Points on a hilly landscape, in no order, each with its height.
A ball rolls from a point to the lowest of its 6 nearest points, and stops where none of them is lower. Distance is the straight distance between rows; heights are no part of it.
k_138 height 22.5: [-8,23,-17,-2,14,-15,-1,4,9,-1,1,-7,-22,-2,9,0,-19,0,0,-11,2,8]
k_779 height 28.9: [-11,-1,-9,-4,8,-2,-16,3,-3,13,7,5,-22,-3,-5,-1,-23,-2,1,0,-3,8]
k_997 height 19.9: [3,-10,-6,1,-16,3,6,-1,-2,-6,-18,10,10,-7,2,12,3,-7,2,13,-12,6]
k_980 height 12.4: [1,-2,16,-13,7,-3,7,-2,-7,11,13,-17,13,6,-5,-7,17,10,-5,-12,23,-23]
k_647 height 16.4: [-11,20,-7,-1,15,-27,11,6,4,-18,-6,-16,-15,-4,20,-7,-23,-14,1,-16,0,3]
k_890 height 10.0: [-2,-8,5,6,-5,5,-1,-3,-11,4,1,2,13,1,-6,-12,7,15,-1,-9,10,-13]
k_681 height 49.5: [-8,-16,7,-4,-13,0,11,-6,8,8,6,1,13,13,-7,-3,31,7,-18,6,15,-18]
k_846 height 2.2: [-2,-15,5,9,-14,5,5,-7,-2,0,-4,7,14,0,-4,-9,20,11,-10,1,4,-9]
k_105 height 16.1: [-2,17,-4,10,15,-2,-6,6,-7,11,12,0,0,3,0,4,-12,13,7,-11,8,-1]
k_531 height 9.9: [-3,-18,0,-12,-5,2,-9,-1,-6,-1,-6,5,-12,-11,-5,-5,-18,-16,4,10,-12,12]
k_633 height 26.0: [-10,-15,-2,-8,-2,0,-11,2,-8,6,-1,7,-10,-11,-5,0,-19,-9,0,7,-10,10]
k_451 height 19.8: [-4,-14,2,7,-14,1,4,-1,-11,-1,-10,10,13,-10,-2,0,4,5,-2,0,-2,-5]
k_558 height 23.0: [6,-10,4,13,-15,12,7,-4,7,-9,-6,12,13,2,-1,1,25,4,-5,13,-9,2]
k_518 height 42.0: [21,2,12,-3,-1,30,2,2,6,-6,6,18,7,14,-4,6,38,-1,0,16,-12,1]
k_237 height 20.7: [-12,-9,-5,-6,2,0,-12,5,-11,13,2,8,-11,-7,-5,0,-20,-2,-1,4,-3,5]
k_573 height 32.6: [-10,9,-11,-4,12,-8,-13,3,3,10,7,1,-23,-3,0,-1,-23,1,-2,-3,2,8]
k_376 height 36.7: [-5,19,-16,-4,12,-12,-8,-4,12,-3,0,-7,-30,-5,5,-7,-25,1,-2,-9,2,10]
k_710 height 44.1: [4,-6,-8,-19,-15,6,-2,-4,3,-9,-21,2,-7,-11,-5,6,-1,-16,4,17,-14,12]
k_769 height 20.1: [7,0,-10,-2,-17,13,3,-2,6,-9,-20,12,5,-3,0,17,8,-6,1,20,-13,9]
k_804 height 14.1: [2,22,4,28,16,-15,5,9,7,-5,11,-12,6,9,14,2,1,7,3,-17,8,-3]
k_911 height 12.6: [-5,23,-3,22,13,-24,8,12,5,-9,2,-11,3,7,19,7,-8,-1,1,-15,3,0]
k_132 height 78.3: [5,11,8,9,15,0,0,2,-5,6,19,-7,9,7,2,-4,3,14,6,-16,16,-10]
k_903 height 20.8: [-6,6,-4,8,6,2,-6,5,-16,14,4,6,7,-2,-4,1,-11,13,5,-7,6,-4]
k_389 height 8.7: [-2,-1,15,-18,3,-9,14,-1,-3,13,10,-17,17,6,-7,2,21,11,-13,-7,23,-27]
k_249 height 42.5: [-6,-17,-1,-10,-1,0,-13,0,-6,5,2,4,-17,-11,-7,-8,-22,-12,2,6,-12,13]
k_278 height 11.4: [4,-15,13,3,-15,10,9,-2,12,1,10,7,10,15,-3,-1,39,-1,-14,13,0,-6]
k_265 height 19.7: [-4,-17,-5,-2,-14,2,2,2,-8,1,-15,10,9,-12,-1,6,-7,-4,2,8,-8,3]
k_117 height 54.7: [8,-21,2,-11,-8,7,-13,-10,1,-7,-4,1,-16,-12,-7,-10,-23,-18,8,7,-17,18]
k_868 height 24.7: [4,21,2,15,17,-3,-2,6,-4,3,13,-3,4,8,3,1,-3,11,8,-14,10,-2]
k_307 height 65.8: [4,1,13,-1,8,-1,0,2,-8,6,14,-10,13,4,-3,-11,9,14,5,-13,17,-17]
k_158 height 52.3: [0,7,2,10,9,5,-4,2,-15,8,8,3,8,2,-3,-4,-4,17,7,-11,10,-10]
k_861 height 11.3: [-3,25,-10,12,15,-9,-2,7,1,7,8,-4,-4,1,5,9,-14,9,3,-9,5,2]
k_379 height 33.0: [15,-13,-5,-21,-11,15,-7,-14,6,-16,-17,0,-14,-13,-8,-6,-13,-17,10,10,-15,18]
k_123 height 10.6: [-3,27,-8,20,16,-16,4,10,5,-3,3,-8,-1,6,15,10,-8,5,4,-14,6,1]
k_600 height 25.2: [6,-5,-8,-14,-13,5,3,-5,4,-9,-23,6,-5,-8,-3,12,0,-13,4,19,-15,11]
k_262 height 19.3: [-10,-11,-5,-1,-3,3,-5,3,-16,7,-3,8,0,-9,-2,2,-14,-2,4,1,-5,3]
k_125 height 21.7: [-6,-7,1,7,-1,4,-4,2,-16,10,-1,8,12,-5,-3,-2,-4,13,2,-6,5,-7]
k_56 height 12.0: [5,6,25,-11,16,-14,11,9,-2,13,23,-26,21,12,0,12,15,2,-2,-12,17,-25]
k_20 height 5.4: [-3,-18,0,-5,0,2,-18,-6,2,1,5,4,-20,-11,-4,-10,-24,-12,1,4,-12,15]
k_757 height 12.1: [-7,27,-12,13,15,-20,5,9,6,-5,1,-10,-4,2,17,7,-12,0,2,-14,2,2]
k_955 height 18.7: [-14,-6,-9,-2,4,0,-8,4,-13,13,3,8,-2,-5,-3,1,-15,4,4,-1,1,2]
k_137 height 32.2: [8,0,-12,-17,-11,16,-2,-4,9,-9,-24,5,-6,-3,-3,15,6,-11,2,21,-13,14]
k_537 height 19.4: [-11,-12,-6,2,-5,1,-5,2,-16,10,-5,11,6,-9,-3,3,-10,2,1,0,-1,-2]
k_156 height 14.6: [-8,27,-14,3,14,-21,5,6,7,-8,-1,-10,-13,2,15,4,-15,-5,2,-12,1,5]
k_792 height 82.7: [0,5,7,6,11,3,1,1,-10,9,10,0,10,5,-2,-9,5,17,4,-12,15,-12]
k_567 height 48.4: [-3,-2,4,7,1,4,-1,-2,-15,7,4,2,12,-1,-3,-8,4,17,3,-10,12,-12]
k_587 height 21.0: [10,7,-11,-6,-10,20,2,-2,7,-8,-21,13,3,3,-4,18,12,-4,5,21,-15,13]
k_32 height 20.4: [0,-2,15,-6,5,-3,4,-4,-5,10,12,-13,11,3,-6,-12,15,12,-2,-15,21,-20]
k_247 height 20.0: [4,-9,-10,-4,-18,6,7,-2,-2,-8,-20,10,6,-7,-1,14,4,-8,1,18,-15,8]
k_904 height 42.2: [2,-19,3,-2,-3,6,-21,-9,3,-2,4,1,-22,-8,-5,-9,-30,-16,6,5,-15,17]
k_812 height 42.1: [15,-7,12,-2,-7,21,5,3,9,-3,7,14,8,17,-3,2,40,-3,-6,18,-9,-2]
k_665 height 75.3: [-4,-17,9,2,-16,4,8,-1,12,5,8,4,10,16,-5,0,36,3,-20,12,9,-13]
k_829 height 31.7: [-5,-9,11,-5,-5,-1,7,-5,-2,7,4,-5,12,4,-5,-11,19,12,-11,-6,20,-21]
k_418 height 12.7: [6,4,26,-7,23,-12,10,10,-1,11,23,-26,14,15,1,9,17,-4,-5,-12,17,-22]
k_136 height 22.0: [6,18,11,23,17,-13,2,10,7,-3,19,-16,5,10,15,-3,7,7,2,-15,9,-5]
k_235 height 13.8: [-7,-8,8,-11,-5,-4,10,-6,3,14,3,-13,14,10,-6,4,24,10,-16,-2,22,-27]
k_833 height 22.8: [-9,21,-15,-1,11,-10,-7,4,6,8,5,-2,-19,0,4,4,-18,2,0,-4,2,7]
k_2 height 17.0: [-8,8,-11,2,9,-3,-8,8,-10,13,6,4,-5,-2,-1,6,-16,7,3,-2,3,2]
k_530 height 70.8: [3,-19,-1,-15,-7,6,-10,-6,-1,-6,-12,2,-12,-15,-7,-7,-18,-20,7,11,-14,15]
k_280 height 14.4: [6,8,26,-3,20,-11,6,7,0,8,25,-22,11,13,3,1,16,4,-2,-12,17,-19]
k_527 height 26.7: [7,6,20,-4,15,-7,5,4,-6,9,19,-14,11,7,0,-5,15,6,2,-15,17,-18]
k_951 height 45.0: [-9,-1,-12,-3,10,-3,-17,-4,9,6,10,-1,-29,-4,-4,-9,-24,-3,-5,-3,-4,15]
k_491 height 18.1: [-4,23,-12,-4,15,-22,6,2,10,-12,-1,-14,-22,-3,15,-6,-21,-9,-1,-14,0,5]
k_53 height 32.7: [11,-5,9,9,-13,17,5,0,11,-8,0,16,11,13,-3,-1,35,0,-4,15,-10,3]
k_630 height 22.3: [0,-13,-1,12,-19,6,7,-4,1,-6,-6,11,13,-2,-2,-3,18,6,-7,5,-4,-2]
k_824 height 33.9: [-5,-12,5,7,-9,4,3,-5,-11,4,-1,6,13,-2,-4,-9,9,11,-6,-5,9,-12]
k_516 height 23.4: [0,-11,-6,-11,-14,0,3,-3,-1,-7,-19,4,-2,-10,-2,9,-4,-13,3,17,-13,9]
k_140 height 43.5: [1,-15,5,9,-17,8,9,-6,6,-6,-2,10,13,6,-4,-5,27,7,-10,11,-1,-4]
k_850 height 3.4: [22,-13,1,-11,-12,24,-15,-20,3,-17,-18,-2,-15,-11,-6,-9,-28,-18,17,4,-18,20]
k_365 height 23.6: [-7,26,-17,-2,13,-18,1,-1,13,-7,3,-9,-24,-3,9,-5,-22,1,-2,-12,1,6]
k_942 height 8.1: [0,24,-6,17,15,-10,1,10,-1,2,11,-7,1,7,10,5,-8,8,7,-14,8,2]
k_966 height 15.4: [-13,24,-7,9,13,-26,11,10,5,-13,-7,-16,-3,3,24,2,-13,-9,0,-16,-1,2]
k_483 height 71.8: [1,-17,8,7,-16,5,8,-8,7,0,4,6,8,7,-3,-8,34,7,-16,9,3,-7]
k_30 height 10.1: [12,-9,-2,-21,-14,14,-5,-13,7,-15,-23,-2,-14,-12,-6,-4,-10,-19,7,13,-17,15]
k_257 height 8.2: [9,-8,-9,-21,-12,12,-3,-11,11,-13,-23,1,-12,-9,-6,6,-6,-16,3,18,-15,16]
k_433 height 57.2: [-6,-14,8,0,-14,2,10,-8,6,3,2,-1,10,9,-8,-8,28,8,-15,2,13,-15]
k_656 height 20.2: [8,-1,-5,7,-17,15,5,-2,3,-8,-14,13,11,3,-3,13,18,0,1,18,-13,5]
k_958 height 14.8: [-9,23,-12,4,15,-26,10,9,8,-13,-6,-13,-9,-1,19,-1,-18,-8,1,-14,0,4]
k_626 height 20.6: [10,-4,0,11,-14,15,6,-2,4,-11,-10,15,11,3,-1,8,22,0,0,16,-10,6]
k_848 height 48.3: [-1,-16,-3,-13,-11,0,-3,-3,-4,-3,-12,4,-7,-13,-4,-1,-13,-19,3,14,-15,11]
k_614 height 35.6: [8,14,19,15,20,-13,4,6,4,3,22,-18,4,12,6,-5,9,4,0,-16,13,-9]
k_459 height 19.5: [-6,-12,-4,5,-13,1,-1,1,-10,3,-10,11,10,-9,-3,-1,-4,4,0,5,-6,-3]
k_618 height 23.3: [15,-19,5,-10,-8,15,-17,-13,4,-15,-7,0,-16,-11,-7,-10,-27,-18,12,7,-21,21]
k_933 height 14.9: [-9,17,-12,5,12,-5,-7,6,-7,11,8,4,-4,2,1,6,-14,10,3,-7,7,-1]
k_773 height 43.6: [21,6,2,1,-4,33,0,-1,4,-7,-7,22,10,11,-3,13,26,5,3,15,-11,5]

Where does a ball stop that starts at each point below?
k_376 => k_942
k_365 => k_942
k_138 => k_942
k_516 => k_942

Call two points neighbours if one is among the 6 nearest of the other. Go from one point of each pair to the other, from neighbour to neighbour, staying as low as possible. Name the highest point that can't be avoided.
k_278 and k_850 => k_53
k_942 and k_20 => k_633
k_850 and k_846 => k_516
